Points on a hilly landscape, in no order, each with its height.
From any point a ball rolls to the lowest of the 5 points nearest to it. It stops when none of these is lower. Distance is the straight distance between rows; heights are no part of it.
j_647 (h 0.85): [ 19 -34 -16 -46 -14   6  25 -25 -24  20  -9  26]
j_253 (h 6.66): [-10  17  28  16  14 -11 -23   1   0 -22  26   0]
j_508 (h 0.18): [ 11 -22 -50 -22 -19  11  18  -8  -7  18  10  25]
j_818 (h 1.48): [  9 -51  -1 -27  -8  -9  45 -21 -53  18 -11  21]
j_726 (h 5.01): [ -8  18  41  42   8 -30  -6   8  -4 -22   1 -15]
j_49 (h 1.51): [ 19 -17  -9 -47 -10  21   5 -25  -5  11 -14  23]
j_206 (h 7.71): [  5  26  46  20   9 -13 -44  -5 -10 -29  38   1]
j_216 (h 0.52): [-14   7 -48 -13   4  34  -2  15  17  10  31   3]
j_471 (h 5.83): [  8  -9 -31  14   8  -4   7  12  17   6   4   3]
j_654 (h 0.10): [-17  16  16   0   7  12 -36   2  -4 -21  47  -5]
j_969 (h 2.20): [ 20 -20  -9 -24  -3  -1  21 -22   4   9 -22  18]
j_572 (h 4.80): [-32  27  -8 -23   7  44 -29   3   9   2  32  -3]
j_642 (h 1.70): [ 23 -22 -19   3 -12 -22  38   0 -13  22 -20  11]
j_159 (h 5.63): [-10   4   3  -8  10   9 -17   3  21 -21  -2   7]
j_127 (h 0.97): [ -6  19  -7 -46  -4  48  -9  -9  15  15  -9   4]
j_181 (h 5.11): [-13   3   6  36  20 -25  -9  16   2 -12  23 -17]
j_600 (h 6.57): [-21  12   2   2  12  17 -18   4  15 -22  25   3]
j_677 (h 6.51): [  1  11   7  35   2 -21 -36  13  -9  -6  74 -16]
j_748 (h 3.75): [ 18  -8 -18  44 -20 -31  27  14 -14  17 -38 -29]
j_852 (h 4.71): [  8   0  19 -14  14  -4  -2 -13  18 -12 -30  13]
j_411 (h 4.91): [ -2   9  15  42  15 -31   0  19   0 -13   2 -17]
j_625 (h 4.88): [ 11  -8  10  -1   2 -13  16  -5  12  -4 -32   7]
j_347 (h 0.26): [ 11 -12 -45 -35 -16  27  11  -9   3  25   9  23]
j_635 (h 2.01): [ 22 -36   5 -26  -6  -6  32 -23 -28  13 -24  29]
j_145 (h 4.62): [ 11  -4  13  24   0 -27  18   3   8  -9 -41 -11]
j_556 (h 5.51): [ -7  -1 -17  36  11 -13   8  24   7  -7  12 -12]
j_240 (h 5.54): [-10   8   3  30  13 -20  -6  17   7 -21  14 -14]
j_918 (h 2.57): [ 16  -8   0 -43  -1  19   3 -27  16   3 -23  18]
j_59 (h 1.77): [  5  -1  -5 -53  -9  35  -1 -28   5  15 -19  14]
j_657 (h 5.90): [-23  21  19 -11  14  19 -25   1  13 -25  13   5]
j_390 (h 3.27): [ 25 -26   6   6 -10 -24  35  -6 -14  16 -38   1]
j_98 (h 0.31): [ 15 -22 -37 -20 -15   2  20 -10  -6  18   1  22]
j_807 (h 3.92): [ -7  -9   5  60 -17 -27   8  21 -14   0 -44 -46]
j_443 (h 4.66): [-11   8  20  56   8 -36  -2  18 -10  -9  -1 -31]
j_166 (h 1.80): [  9 -58 -24 -17 -19 -16  45   1 -42  31  -6  17]
j_935 (h 6.52): [-11   6   6  17  13 -11 -10  12  14 -19   7  -1]
j_342 (h 0.34): [  1  13 -40 -44 -16  48  -3  -1   9  32  11   5]
j_917 (h 2.12): [ 16 -44 -17  11 -21 -29  44   1 -38  36 -13   2]
j_864 (h 3.31): [-14  13   7 -29  10  27 -15 -11  23 -11  -2   6]
j_507 (h 0.39): [-14  25 -48 -35 -11  63  -4   9  15  33  33  -2]
j_744 (h 3.45): [  3   0 -13 -21   3  21  -4  -9  18  -1 -15  13]
j_814 (h 4.53): [ 10   7  39  21   3 -38  11  -2  10 -13 -58 -12]
j_58 (h 5.64): [-10  16  40   5  15 -10 -14  -3  10 -36  -8   6]
j_872 (h 1.65): [-16   0 -22  14  12   9 -12  24  12  -6  42 -10]
j_542 (h 4.17): [  4   2  32  43  -7 -37   9   8   0  -5 -57 -33]
j_995 (h 3.09): [ 12  -8 -15  24  -5 -29  29  10   0  15 -23  -7]
j_735 (h 6.10): [-18  35  35 -15   7  25 -41 -12  -1 -23  27   4]
j_897 (h 5.09): [ -4  29  57  27   9 -28 -13   0  -2 -29 -17   0]
j_555 (h 7.43): [ 11  31  33   1   2   0 -51 -11  -5 -22  58  -2]
j_928 (h 5.35): [-31  31  17 -24   8  40 -39  -6   1  -8  28  -1]
j_801 (h 3.73): [  8  -7  -7  37  -6 -28  24  14   5  11 -34 -21]
j_933 (h 0.33): [-22  28   5 -12   2  32 -41   1  -3  -5  47  -8]
j_87 (h 3.98): [ 32 -21  16 -18  -7 -21  27 -12 -10  12 -44  10]
j_727 (h 4.31): [ -4   2  19  47   6 -26   4  16   0  -6 -32 -23]
j_833 (h 2.84): [-25   7 -17  -7   7  27 -24  21   9   1  46 -12]
j_64 (h 0.29): [ -3   1 -48 -36 -23  45   7  -3   3  31  22   8]

For each start below, name the point where the ball stops.
j_216 => j_508
j_917 => j_508
j_625 => j_508
j_833 => j_654
j_572 => j_654
j_166 => j_508

Two balls start at each pair of points below. Name the first point that both come to, or write none.
j_507 / j_657 => j_508
j_748 / j_542 => j_995
j_59 / j_87 => j_508
